Each row is a point on a landscape with many valleys, with its height.
A ball rolls from a point to whichever of its 4 nearest points has the largest drop for the distance, and stops where none of them is lower. Distance is the straight distance between rows; heights are no part of it.
(1452): [  3  -2   0  -5  15   1  10   3   9 -21   1 -12  10  -1  -3  -4  11   2
   3  17  -2]  h=524
(1962): [ -8 -11 -13  -5  15   7  13  12  21 -39  -4 -46  12  -2   6   0  27   1
   9  -1 -10]  h=308
(334): [  3  18  13   6 -18   1 -23 -14 -31  44   3  47 -16   1   6  12 -27   7
 -19 -16   4]  h=705
(459): [-16   5 -15  -5 -34   5  -7  -1  23  -2 -15  -8  -3   2  10  24   5   6
  -2 -12 -10]  h=371
(1145): [ 22 -12  21   3  35   2   6  -9 -23  17  18  30  12   4 -13 -38 -16  -1
   6   9  15]  h=411
(2007): [  8   5   5   5  -5   2  -5  -2 -21  24  -1  24  -4  -6  -1  -8 -24   3
  -6   0   7]  h=444
(1890): [  0  13   0   8 -13   2  -4   1 -15  12   0  17 -14   2   1   2  -9   2
  -4  -6   2]  h=440
(1212): [-29  10 -12  -2 -42  -2  -6  -2  22   9 -10  -4  -9  -3  16  36   7   4
 -10 -11 -12]  h=476
(2034): [-25  10 -11  -1 -45   1  -3  -7  21  13  -6   2 -17  -2  16  38   4   7
 -15 -10 -10]  h=542
(2011): [-10  13   0   6 -14  -3 -11  -1 -21  30  -4  28  -8  -2  10   7 -16  -3
  -7  -7  -1]  h=144
(1972): [-20   9  -8   3 -35  -4  -4  -4  14  12  -3   4 -16   5   9  28   4  -1
 -14 -13 -10]  h=487
(1191): [-16   7  -8   3 -21  -4  -4   1   5   5  -4  10 -12   8   5  16   1   6
  -2  -9  -4]  h=489
(1473): [  2   0  -1  -3  11   3   8   3   8 -22  -1 -12   7   1  -3  -2  12   6
   4  13  -6]  h=561
(623): [-17   2 -16   4 -46  15  -3   2  28 -16  -8 -23  -5  -1  11  31  16   4
 -10 -14 -16]  h=282
(487): [  2  17  19   8  -7   0 -17 -15 -33  47   1  42 -14   0   4   6 -25   6
 -16  -7  10]  h=781
(674): [ -9  11   2   9 -21   3 -17 -11 -18  38  -1  42 -21  -3  17  12 -22   8
 -15 -15   5]  h=529
(1404): [ 18 -14  21  -5  48  -5   2  -2 -24   8  15  15  17   3 -15 -35  -7 -11
  18  11  18]  h=614
(1085): [-13  -2 -12  -3 -15   7   1   5  20 -13  -8 -17  -1   6   5   4  13   0
  -9  -1 -10]  h=486
(12): [  2 -13 -16  -9  18  12  18  17  21 -48  -1 -47  19  -2   0   3  26   0
  15   1 -12]  h=172
(821): [ -3 -13 -15  -7  17   9  15  16  21 -46  -1 -46  17  -2   2   1  25   2
  13   0 -12]  h=206
(848): [-26  11 -20  -5 -57  12  -6   0  28  -6 -12 -22  -8 -10  20  35  14   0
 -13 -17 -18]  h=435
(1111): [-18  19  -7   4 -33  -1  -4  -6   8  15  -2   9 -17   7  11  24   0  -1
 -10 -12  -5]  h=566
(1605): [-20   2 -13  -2 -34  -6  -6  -1  17   7  -7   0 -10   2   7  26   4   2
 -10 -14 -10]  h=454
(1974): [ -5  17  -1   5 -14   0  -9   0 -18  21  -2  21  -9   0   4   2 -14   0
  -4  -9   1]  h=324
(1934): [ 22 -12   1  -4  33  -7   9   3   3 -28  12 -13  21   3 -19 -16   7  -7
  11  12   8]  h=280
(367): [-15   6 -12   6 -37  15  -2   0  25 -13 -11 -20  -2   5  11  28  15   3
  -4 -11 -15]  h=260
(29): [-11  14  -2   9 -17  -2 -10  -2 -18  32  -3  28 -11  -1  13  14 -16  -3
  -7  -8  -5]  h=259
(1964): [ -3   3  -7   1  -5   1   1   3   9 -16  -6 -15  -1   6  -1  -2  13   4
  -4  -1 -11]  h=711
(1825): [ 11  -3  -2  -2   5  -7   0  -2  -3  -8  -2  -5  -3  -6  -8 -10  -3   2
   5   4   1]  h=547
(164): [ 11  -5   1 -10  28  -2   9   4  12 -34   1 -26  16  -3 -11  -9  17   1
  10   4   7]  h=238
(1123): [ -1   7   8   8  -1   0   2   1 -15  12   4  15  -8  -1   0  -3  -7   1
  -1   7   8]  h=387
(73): [ 15 -12  -1  -2  32   2  16   2  14 -39  -1 -31  17  -4 -10  -9  22   2
  12   3   5]  h=162
(1155): [  6  -5  -2  -3  16  -1  11  -1   7 -19   4  -9  10  -4  -7 -10   8  -2
   1  19   0]  h=627
(874): [ 12  -9  -1 -10  27  -6   8   4   8 -27   9 -15  19  -3 -15 -14   8  -5
   4  12   8]  h=313
(1397): [-23  12 -13  -3 -52   3  -8   1  22   4 -12 -16  -9  -7  17  41  12   1
 -11 -16 -21]  h=430
(1553): [  0   0   5   3  -1  -7   1   4 -10   6   2   8 -12  -1  -3   2  -2  -3
  -2   7   0]  h=464
(1872): [ 13  -8  -1 -12  29  -4   9   3  11 -32   5 -18  20  -3 -13 -13  10  -2
   9  10  11]  h=257
(2145): [ 17 -13  12   0  21  -6   2   1 -11   5  14  12   4  -3 -11 -17 -14  -2
  11   9  12]  h=588
(2124): [-16   1 -14  -5 -33  -4  -7  -1  18   4 -10  -2  -8   2   6  25   3   3
  -7 -14 -11]  h=437
(800): [ 13   2  20   9  18  -4   0  -4 -21  19  16  18   7   1  -9 -27 -15  -1
   4   1  11]  h=137
(1713): [  7  -6  -2 -10   9   5   6   9  13 -25  -2 -21   4   1  -4   5  16  -1
   0   8 -10]  h=613
(1982): [-12   7   2   9 -14   0 -11  -6 -20  37  -2  35 -14  -4  14  10 -19   1
 -13  -6   2]  h=473
(2249): [  1  12   4   7  -8   4  -3  -1 -16  15   0  20  -9   0   1  -3 -13   4
  -1  -1   6]  h=417
(1796): [ 22 -18  25   0  46  -2   8  -6 -28  14  18  27  15   4 -19 -41 -11 -10
   4  14  15]  h=597
(929): [ 13   6  20   5  17  -4  -2  -7 -23  30   9  21   9   0  -5 -27 -20  -1
   3   4  11]  h=367
(1919): [ 10   5   9   5   0   2   0  -3 -18  22   3  18  -5  -5  -3 -13 -19  -2
  -6   6  10]  h=366
(849): [ 15 -15   1   3  39  -7   9  -5  -7 -16  13  -1  20   4 -13 -33  -2  -6
  15  14  14]  h=375
(2178): [  2   3  19  11   7  -8 -10  -7 -29  39   4  35  -1  -2  -2  -9 -26  14
  -6  -3  10]  h=806
(912): [-15  11 -10   1 -24   0  -5  -2   1  11  -1  16 -17   5   6   8  -5   1
 -10 -10   2]  h=571
(2183): [ 12 -13  -4  -4  25   1  14   3  15 -38  -1 -34  14  -6  -8  -8  22   1
   7  -1   1]  h=81
(893): [  1  10   1   4  -9   3  -7   0 -20  20  -2  24  -5  -4   1  -5 -20   5
  -3  -2   6]  h=428
(178): [  2   9   7   7  -4   4   0  -1 -15  14   2  18  -8  -2   1  -7 -13   3
  -2   6   9]  h=416
(983): [-17   5 -10   3 -28  14  -1   1  25 -11 -11 -18  -1   7  11  22  16   1
  -3  -4 -12]  h=235
(257): [-16  -2 -13   4 -38  15  -1   5  29 -18  -7 -25  -5   2  11  32  17  -1
  -9  -9 -15]  h=247
(347): [-1 -1 -5 -7 -1 -9 -1  2 -1  0 -7 -1 -6 -4 -2 -3 -1 -2  0  5  0]  h=533
(1849): [  7 -17  -9  -7  22   4  15   5  19 -40  -2 -36  13  -8  -5  -8  22   1
   5  -1  -1]  h=220
(1653): [ -6   2  -9  -1 -13   2   0  -1  12  -6 -12 -15  -5   6   4   4  12  -3
  -7  -2 -12]  h=612
(1318): [ 23 -15  12  -2  31  -6   5  -5 -11   4  12   5   8  -2 -12 -23  -8 -13
  14  12  13]  h=674
(988): [  6   3  11   6   4   0   3  -2 -16  18   8  16  -4  -5  -3 -15 -16  -3
  -6   8  12]  h=297
(1841): [ 16   5  15   8   6  -1  -3  -3 -24  30   3  22   1  -3  -4 -10 -23   0
  -2   2   6]  h=514
(397): [ 11   2  12   8  -1  -4  -8  -2 -26  30   1  26  -1  -4  -3  -5 -26   5
  -4  -2   3]  h=534
(1914): [ -4  -6  -8  -8   6  13   8   9  24 -30 -10 -40   1   1   9   9  23   0
   8   0  -6]  h=466
(1317): [ -6  -7  -9 -13  -2  12   1  13  23 -26  -7 -23   2   4   2  10  15   5
   1   1  -7]  h=715
(454): [  2  17  17   8 -12   2 -18 -15 -33  46   1  44 -15   1   5  10 -25   6
 -17 -11   8]  h=751
(23): [ -1  11   6   6 -22   3 -19 -13 -23  42   2  44 -21  -3  12  11 -25   6
 -20 -16   6]  h=619
(32): [ -6  -2  -5  -3  -8  -3   0   2   0   4  -5   9 -13   1   2   9  -2   2
  -2   5  -1]  h=644
(1450): [  7  -6  -2 -13  14   3   7   7  14 -26  -3 -28   5  -3  -5   2  19  -6
   0   6  -6]  h=653
(2231): [-24   7 -14  -5 -39  -1  -9  -1  22   4 -12  -6  -4  -1  11  29   6   4
  -5 -14 -11]  h=427
(163): [ 14 -10   0  -1  27  -8  10   2   2 -22  12 -12  18  -1 -15 -17   7  -8
   4  13   3]  h=362
(2200): [ 21 -15  18  -4  50  -6   2  -4 -24   0  11  10  17   3 -17 -39  -6 -10
  21   7  20]  h=728
(1631): [ 14   7  20   6  15  -4  -2  -6 -24  31   8  20   6  -1  -4 -20 -20  -2
   3   4   9]  h=439
(1924): [-26  11 -12  -4 -42  -1  -9  -1  22   6 -12  -9  -4  -3  15  34   8   4
  -5 -13 -14]  h=420
(1375): [-16  21 -10   1 -32   4  -6  -7   4  21  -4  17 -16   4  14  22  -9  -3
  -9  -9  -4]  h=654
(517): [-28  12 -10  -1 -47   0  -6  -2  22   9 -10  -6 -10  -4  19  43   9   6
 -10 -12 -17]  h=470
(1147): [  1   1  -4   1   3   3   5   4   8 -21  -3 -13   2   4  -2  -1  12   8
   2   6 -10]  h=586
(291): [ -9   0 -12  -3 -19   6   1   0  18  -7 -13 -15  -5   7   7   8  12  -3
  -8  -1 -10]  h=426
(1641): [-5  0 -5 -7 -4 -6  0  3  0  3 -8  1 -9 -2  1  2  0 -2 -1  7 -1]  h=603
(838): [  7 -22 -12  -9  28  10  23  10  21 -46  -2 -38  23  -8  -5  -4  21  -1
  11   9  -4]  h=302
(191): [-16   1 -10   5 -32  14   0   5  27 -15  -8 -25  -3   5  11  30  18  -1
  -7  -6 -15]  h=209
(2196): [ 15  -5  -1   2  12  -4   8  -6   0 -12   0  -7   2  -5  -7 -12   1   0
   5  11   1]  h=605
(995): [ 13  -5   5   3  29  -5   9  -8  -5  -7   7  -4  12  -1  -6 -23  -1  -7
  15  15  12]  h=498
(1844): [  1  -9  -7 -16   7  11   7  10  22 -26  -8 -30   2  -1   3   6  18   0
   2   4  -5]  h=741
(1458): [-18  11 -14   0 -40   6  -8  -1  23  -5 -14 -15  -2   0  11  28  10   6
  -2 -17 -14]  h=322
(2030): [ -7 -11 -14  -5  16   7  14  12  21 -41  -3 -45  14  -3   5  -1  26   2
  10   0  -9]  h=283
(1116): [  3   3  14  12  -1  -9 -12  -3 -30  35   3  30  -3  -3  -1  -4 -23   7
  -9  -8   4]  h=675
(1731): [-15   8 -13   5 -41  13  -4  -1  25 -12 -11 -20  -3   2  11  28  14   4
  -4 -15 -15]  h=281
(1056): [  0  -1  10   2  10  -9   0   4 -11   7  11  10   0  -4  -6 -12  -9   2
   4   9  11]  h=403
(458): [  8   0  13   7   7  -3   3  -2 -16  17  12  14  -1  -4  -6 -20 -15  -3
  -5   6  10]  h=176
(237): [-14  -2 -10  -8  -8   9  -2  14  24 -23  -6 -25   3   7   4  13  16   4
   1  -3  -9]  h=506
(1722): [ 17 -12  15   4  20  -6   1   2 -14   7  18  15   4  -1 -12 -20 -14  -1
   7   6  10]  h=610
(10): [-13   4 -10   1 -26  -7  -6   1   9   5  -6   3 -12   7   3  23   3   4
  -3 -12 -11]  h=467
(1039): [ 11  -8   0   1  23  -8  10  -2   2 -18   9 -11  13  -2 -12 -15   6  -8
   2  16   1]  h=496
(2080): [-12   3 -15  -3 -28  10  -2  -4  24  -4 -16 -11  -4   5  10  18   8   3
  -3  -6  -9]  h=434
(1513): [  1   4   5   7  -5  -2   2   2 -11   8   2  11 -14   2  -2   4  -4   0
  -4   4   1]  h=448
(1592): [  2  -8  -7 -10   2   8   4  11  18 -25  -4 -20   2   2  -2   7  13   4
  -3   5 -10]  h=634
(411): [  5  -4   0 -11  23  -4   9   4  10 -25   5 -15  16  -3  -9 -10  12  -4
   5  15   4]  h=451
(306): [ -1   3   8   3   6 -11   0   5 -12   5   6   5  -5  -3  -5  -4  -3  -2
   4   7   4]  h=412
(743): [ -5   3   6   9 -10  -5 -11  -5 -25  38   0  33 -11  -6   8   3 -20   0
 -17  -6   4]  h=606
(490): [ -3  21  14   6 -17   0 -27 -15 -35  48   5  53 -10   1   4  10 -32  10
 -18 -13   1]  h=745
(1076): [ 20 -11   3   1  38  -7   9   2  -2 -25  12  -8  23   7 -17 -20   4  -6
  16  14   8]  h=301
(359): [ 17  -9   9  -3  24  -5   5  -4  -6   1   7   5   6  -5  -7 -18  -9  -4
  16  13  15]  h=565
(1198): [ -6  -6 -10  -6  -6   6   1  10  18 -22  -5 -18   1   5  -1   4  13   5
  -7   1 -11]  h=695
(105): [ -8  12  -3  10 -22  -2 -11  -4 -14  32  -3  29 -16   0  14  20 -16  -3
  -9 -10 -10]  h=397
(1544): [ 12 -10   2   4  36  -8   8  -5  -6 -16  13  -4  21   4 -12 -29   1  -5
  15  14  12]  h=343
(1930): [  7  -6  12   5  12  -7   1   1 -14  11  16  13   2  -3  -9 -20 -14  -1
  -1   6  12]  h=380
(703): [-11  13   0  13 -21   2 -15  -9 -16  36  -1  38 -19  -2  19  17 -18   8
 -11 -15   0]  h=459
(689): [ 19 -12  22   3  38  -3   4  -2 -20  10  17  18  12   4 -12 -24  -9  -8
  16  11  12]  h=507
(103): [ -5 -12 -17  -4  12   7  14  15  22 -42  -2 -51  12   0   5   4  26  -2
   8  -2 -15]  h=368
(604): [ -9  12   0   4 -12  -3 -12   0 -21  29  -4  28  -6  -4   9   3 -18  -1
  -7  -6   2]  h=212
(1084): [ 14  -8   3   4  35  -9   8  -1  -4 -21  13  -8  22   4 -15 -24   4  -6
  14  14   7]  h=323
(551): [-24   6 -12  -1 -40  -3  -4  -4  20  10  -5   1 -14   0  12  32   4   2
 -14 -12  -9]  h=494
(1769): [  5  -4   9  -1  14  -8  -2   3 -10   2  10   9   4  -5  -8 -12 -10   3
  11   8  12]  h=443
(1853): [-20  18  -8   3 -29  -1  -5  -5   6  15  -1  10 -16   8  10  20   0  -1
  -9 -12  -4]  h=584
(1933): [ -5  -7 -12  -7 -10  12  -1  12  27 -30 -10 -41  -2   4   5  18  19   0
   6  -9 -10]  h=580
(348): [ -2   2  -9  -3 -20   0  -3  -1  11   0 -14  -5  -9   6   4  17   6   0
   0  -5 -12]  h=510
(1109): [ 16  -2   7   2  20  -5   5  -7  -6  -5   4  -2   6  -4  -6 -15  -3  -2
  17  12   9]  h=536
(1488): [ 14  -2   7   0  18  -7   2  -3  -7  -3   4   1   3  -4  -7 -12  -6   0
  17  10   9]  h=495
(2123): [ 24 -18  10   2  43  -7   5  -7 -17  -5  13   1  14   3 -16 -38  -4 -12
  17   6  15]  h=621
(1447): [-11  -5 -11  -5 -10   5   0   8  19 -19  -5 -18   0   5   2   3  14   2
  -9  -1 -11]  h=670
(296): [ 16 -10  -1 -11  31  -1  11   2  12 -33   3 -19  19  -3 -13 -13  12  -1
  11   9  14]  h=233
(782): [ -4   3  -6  -8  -2  -6  -1   1   1  -2 -10  -3  -5  -2   1  -3   1  -1
   1   5   0]  h=589
(1333): [  4  -2  -5  -1   7   1   8  -3   5 -18  -2  -7   3  -2  -4 -10   5   7
   3  11  -1]  h=611
(615): [ 10 -21  -9  -5  27   5  20   7  18 -44  -3 -36  18  -8  -6  -7  22   1
   8   3  -2]  h=218
(82): [ 14   5  18   8  10  -3   0  -5 -22  25  10  15   2  -2  -6 -20 -17  -4
  -2   4   8]  h=429
(624): [ -4  11  -6   5 -20   0  -5  -1 -10  14   0  16 -16   3   2   4  -9  -2
 -10 -10   0]  h=551
(559): [ -3   2   6   9  -7  -7 -12  -3 -26  34   0  31  -7  -6   3  -2 -23   2
 -15  -7   4]  h=617
(2205): [ -3  12  20  12  -2  -6 -13 -13 -32  44   3  36 -10  -1   3  -2 -22   6
 -15  -6  11]  h=874
(396): [-20  11 -17  -1 -51   7  -8  -1  25  -5 -12 -22  -5  -6  14  32  13   2
 -10 -19 -18]  h=404
(1300): [ 14 -12   4   2  34  -7   8  -9  -7  -7  11  -2  14   0  -9 -32  -3 -10
  14  14  16]  h=414
(475): [-16  -2  -9  -5 -15   8  -5  14  25 -22  -7 -31   2   8   5  19  18   0
   0  -7 -12]  h=114
(963): [  1   0  11   5   6  -3   2   0 -14  14  10  14  -3  -4  -4 -16 -13  -1
  -4   8  12]  h=300
(176): [ -8  16  -4   6 -19  -2 -10  -1 -16  27  -3  23 -12   0  10  12 -13  -7
  -8  -9  -7]  h=385
(2230): [ -9  12  -3  14 -25  -2 -13  -6 -13  32  -1  33 -19   0  16  23 -18   2
 -10 -15 -10]  h=515
(806): [ 16   6  18   7  10  -2  -2  -6 -25  31   6  19   4  -2  -4 -16 -20  -2
   0   4   7]  h=513
(1723): [ -6   7  -6  -4  -9  -2  -1  -1   5  -1 -13  -8  -7   5   4   7   8  -1
   3   1  -8]  h=643
(424): [ -6   4  -7  -2 -17  -2  -3   1   8   1 -12   1 -10   7   5  18   5   3
   3  -4 -10]  h=493
(919): [ -6  17  -3   5 -17  -2 -10   0 -19  23  -2  21 -10   1   6   5 -14  -4
  -6  -9  -3]  h=288
(2186): [ 13  -4   4   6  24  -7  10  -6  -3 -12   9 -10  12  -1  -9 -18   4  -7
   8  15   3]  h=620
(696): [ -8   4  -8   0 -21  -3  -5   1   8   2 -10   2 -11   7   3  21   3   4
   1  -8 -11]  h=475
(916): [ 17  -6  21   8  26  -2   2  -3 -19  12  20  20   8   4 -11 -26 -14   2
   9   4  11]  h=383
(50): [ 22 -21  24  -3  52  -5   5  -3 -30  11  17  25  18   3 -23 -43 -10 -11
   6  11  17]  h=635
(1928): [  9  -8  -2 -10  22   0  10   4  14 -34  -1 -33  10  -6  -8  -7  22  -2
   4  -1   0]  h=217
(521): [  8   1   5   0  10 -11  -2   3 -10  -2   4   1  -1  -5  -9  -8  -5   1
  11   4   4]  h=449
(1054): [  2 -15 -15  -9  22  11  20  14  21 -48  -2 -43  22  -6  -1   0  25   2
  15   4  -8]  h=215
(2127): [ 15   1  19   2  23  -3  -1  -9 -22  27  13  25  11   0  -8 -34 -21   1
   4   2  15]  h=347
(1816): [  1  -2   1  -4   1 -11  -2   4  -7   2  -1   1  -7  -4  -5  -2  -2  -3
   0   6   0]  h=468
(760): [-19   2  -9   2 -23  11  -1   7  25 -16  -7 -25   1   8   9  23  19  -2
  -5  -4 -14]  h=68
(1951): [-15   1 -11  -2 -20  10   1   1  23 -10 -11 -17  -1   7  10  11  14   0
  -7  -1  -9]  h=146
(1871): [ -7   5  -6  -6  -6  -3  -1   0   3   2 -12  -1  -8   3   4   7   4   0
   4   5  -5]  h=622
(892): [ -8  -8 -11  -6  11   9  12   9  23 -35  -6 -46   7  -1   8   2  27   0
   7  -1  -8]  h=438
(579): [ -1   8  16  13  -6  -6 -13 -11 -31  42   2  34 -13  -2   5   2 -19   3
 -18  -8   7]  h=785
(1975): [-2  3 -7 -5  0 -3  0 -1  3 -9 -7 -6 -2 -3 -2 -9  2  4  2  4  0]  h=604
(478): [ 10  -1  20   6  13  -6  -5  -7 -26  39   5  35   3  -2  -2 -13 -28  11
  -1   4  10]  h=872
(1556): [  0   3   4   5  -8  -5 -11   0 -24  29  -1  28  -4  -7   1  -4 -24   3
 -10  -5   3]  h=530
(1732): [ 14  -6   1   3  17  -4  11  -5   1 -14   5  -9   7  -4  -8 -13   4  -4
   2  17   0]  h=672
(897): [  0  -9  -7 -14  13   8   9   6  21 -30  -7 -35   4  -5   2   0  22  -4
   2   3  -2]  h=616
(479): [-18   9  -8   5 -28  -7  -6  -1   9   8  -2   6 -13   8   5  22   4   3
  -7 -14  -8]  h=480
(710): [ 18 -13  23   1  41  -1   6  -3 -21  13  18  23  14   4 -12 -31 -10  -6
  13  13  15]  h=457
(440): [  6  -1   1 -12  24  -3   7   6  11 -28   2 -23  15  -4  -9  -6  18  -3
   7   9   2]  h=341
(593): [ 20 -14  22   2  38   1   7  -6 -21  15  17  27  13   4 -12 -33 -13  -3
   9  12  16]  h=431
(978): [ -3   3  10   3   6  -8   1   3 -12   8   9  10  -3  -3  -4  -9  -7   1
   2   9   9]  h=382
(13): [ 20 -13  -2 -11  31  -4  10   2  10 -32   6 -17  20  -1 -17 -15   9  -5
   9  10  12]  h=254
(1324): [ 23 -15  17  -1  38  -7   3  -3 -17   5  13   7  10   1 -13 -26  -6 -14
  16   9  14]  h=636
(420): [ -7  13  -7   6 -24  -1 -10  -3 -11  29  -3  25 -15   0  12  17 -15  -8
 -11 -10 -10]  h=474
(380): [ 21 -13  18  -1  43  -8   2  -4 -20   5  13   7  13   3 -14 -32  -5 -14
  18   8  15]  h=719
(648): [ -2   4  10   6   5  -3   3   2 -14  12   7  13  -5  -3  -1  -9  -9   0
  -1   9  10]  h=355
(953): [  7  -1  -2  -5   3 -10  -1   0  -5  -5  -3  -3  -4  -5  -7  -9  -2  -1
   3   3   1]  h=521
(958): [ -9   1 -14  -3 -24  10   0  -3  22  -5 -14 -13  -5   6   9  15   9   0
  -5  -3  -9]  h=384
(734): [ 15 -10   0  -8  34   0  14   1  13 -37   1 -23  20  -2 -11 -12  16   2
  13   7  14]  h=213
(1865): [-19  16  -9   2 -27   0  -5  -4   3  14  -2  13 -16   7  10  14  -3  -1
  -9 -11   0]  h=618
(431): [ -5   7  -6  -2  -4  -1   0   0   5  -8  -9 -12  -3   3   2  -2  10   2
   0   0  -8]  h=691
(1301): [  7  -1  -6  -3   3  -5   3  -3   1 -11  -5  -5  -2  -5  -5 -12   0   4
   3   6   2]  h=564
(171): [ 14   0  20   0  21  -6  -2  -8 -24  38   6  28  10  -2  -4 -26 -25  -1
   2   6  11]  h=413
(489): [ -2   7  20  11   4  -9 -13 -10 -31  41   4  36  -4  -1   0  -8 -25  12
 -11  -6  13]  h=836
(104): [ 18 -16   5   2  37  -8   6  -8 -10  -6  11  -1  13   0 -12 -35  -4 -11
  13  10  16]  h=469
(2173): [ 17 -18  23  -4  47  -3   4  -2 -25  11  17  23  17   2 -16 -37  -9 -11
  11  13  18]  h=527
(621): [-24  13 -12  -2 -48   1  -9  -1  22   4 -13 -16  -7  -5  16  39  12   1
  -8 -16 -20]  h=405
(1665): [ -7   1  -6   2 -16   0  -1   1  -1   5  -1  15 -16   4   2   8  -5   5
  -7  -3   0]  h=615
(110): [ 21 -20  21  -7  53  -5   3  -1 -28   6  14  19  18   2 -21 -43 -10 -10
  14  10  21]  h=731
(329): [-11   0 -12  -3 -29  -4  -7   0  14   2 -10  -1 -10   5   4  23   3   3
  -4 -12 -12]  h=453
(742): [ -5  -4 -10  -3  -5   4   1   8  15 -20  -3 -17  -1   6  -2   1  13   4
  -7   0 -12]  h=649
(282): [ -1   9  -3   8 -15   0  -3   1 -12  10   0  16 -16   4   0   3  -7   1
  -7  -7   0]  h=497
(1532): [  9  -8  10   1  15  -7   1   3 -12   7  15  13   3  -4 -10 -17 -14   1
   5   7  12]  h=484
(482): [ 15   4  14   7   4  -1  -1  -4 -22  26   4  19  -1  -4  -3 -12 -22  -2
  -3   4   7]  h=455
(2172): [  5  -1   2 -10  20  -1   8   7  10 -25   1 -19  13  -2  -6  -3  16  -2
   5  13  -2]  h=433
(255): [ -5 -10 -11 -10  15   8  12   7  22 -34  -6 -39   8  -6   5  -4  24   0
   5   0  -2]  h=576
(1630): [-17  -2 -10  -3 -20   8  -4  13  26 -21  -6 -32   1   6   5  24  20  -4
  -3  -7 -13]  h=310
(1545): [ 18  -4  19   3  26  -1   1  -8 -22  22  15  27  11   2 -10 -36 -20   2
   6   2  16]  h=377
(2023): [  1 -12  -8 -12  17   4  12   5  19 -34  -4 -37   8  -7  -2  -7  22  -1
   3   0  -1]  h=432
(668): [ -4  -6  -8 -13   1  13   3  12  24 -27 -10 -29   2   3   4  11  17   4
   6   0  -6]  h=750
(1876): [ 16  -1   3   3  13  -7   4  -5  -5  -7   1  -5   1  -4  -8 -11  -3   1
  11   8   3]  h=544
(603): [ 14  -8   0  -5  32   0  13   1  14 -38   0 -27  18  -3 -10 -10  19   2
  13   4   9]  h=190
(439): [ -1  14   1   6 -12   2  -7   0 -18  16  -2  21  -9   0   3  -1 -15   4
  -2  -6   4]  h=381
(666): [ -4  -5  -9  -8  -4  13   1  12  25 -29 -10 -37   0   5   6  16  20   2
   8  -7  -8]  h=532
(569): [ -7  13  -1   4 -13  -1 -11   1 -20  25  -3  25  -5  -3   5   0 -18   1
  -5  -7   2]  h=252
(2016): [-12  16 -11   0 -28   2  -6  -5  -1  22  -3  19 -16   2  11  15 -12  -7
 -12  -9  -3]  h=717
(1815): [-15  -4 -11  -5 -19   8  -5  14  27 -23  -7 -35   0   5   5  23  19  -5
  -1  -9 -12]  h=372
(1010): [ -2   0  -2   4 -11  -1   1   2  -7   5   0  13 -17   2   0   6  -4   1
  -6   1   0]  h=531
(676): [-12   1 -15  -5 -31   5  -5  -2  22  -2 -16  -6  -6   3   8  21   4   4
  -3 -10 -10]  h=399
(1148): [ -3  -8 -10  -4   0  14   6   9  26 -31 -10 -44  -1   3   9  13  24  -1
   7  -3  -9]  h=161
(1028): [-14  22  -8   5 -38   2  -4  -8   9  17  -2  11 -19   6  12  29  -3  -1
 -10 -12  -8]  h=563
(2065): [  4  -1  -2  -2   6   4   6   6  10 -24  -1 -15   3   3  -4   1  13   6
   1   7 -11]  h=582
(1160): [ 22 -14  16   0  28  -7   3  -1 -14   7  15  11   7  -1 -12 -19 -11  -8
  13  10  12]  h=686
(468): [ -6  -4  -9 -10  -4  13  -1  13  24 -28 -10 -33   1   4   6  15  18   4
   7  -4  -7]  h=660
(2014): [  2  -5  -6  -4   1   4   4   9  12 -23  -2 -17   1   5  -3   3  13   4
  -3   3 -12]  h=602
(77): [-18  -5 -12  -1 -31  12  -2  11  31 -19  -8 -31  -2   2   9  31  19  -7
  -8  -5 -13]  h=326
(1632): [ 18  -9  23   5  34   1   5  -4 -20  13  18  25  11   4 -11 -29 -13   0
  11  10  15]  h=445
(1022): [-22  13 -13  -1 -45   3 -10  -1  22   0 -13 -15  -3  -3  13  33  11   3
  -5 -18 -18]  h=364
(1859): [ -6   4   6   9 -13   0 -11 -10 -22  39  -1  37 -16  -5  12   8 -19   2
 -17  -7   5]  h=556
(410): [  2   9  11   9 -15   1 -16 -14 -27  42   1  40 -20  -3   9   9 -23   4
 -20 -12   6]  h=685
(1692): [ -7   4  -5  -4 -11  -2  -2   2   5   2 -12   3 -10   5   5  15   4   3
   5   0  -7]  h=535
(400): [  0   3  -5   0   4   1   5   1   7 -19  -4  -9   3   2  -2  -6   8   9
   3   6  -6]  h=590
(1867): [ -1 -16 -13  -8  20   7  15   8  21 -41  -3 -39  14  -8   0  -7  23   3
   7   0  -4]  h=373
(1399): [-17  15  -8   4 -41   0  -3  -9  13  15  -2   5 -20   4  11  32   1   0
 -15 -13 -10]  h=520
(1250): [-12  11   1  12 -17   0 -12  -7 -17  36  -2  36 -16  -2  18  16 -18   4
 -10  -9  -2]  h=393

Call two points neighbours if one is among the 4 nearest of the other. Go from one point of each pair to the other, from neighbour to neighbour, staying as low as possible. Name the highest point that can't be avoided.
(458), (2011): (2249)
(2011), (800): (82)
(12), (2011): (1109)
(760), (2183): (912)
(760), (1951): (983)
(1148), (2183): (1914)
(12), (2183): (838)

For each start below, name the point where the ball stops.
(32): (458)
(742): (2183)
(892): (12)
(1198): (2183)
(1816): (458)
(1116): (458)
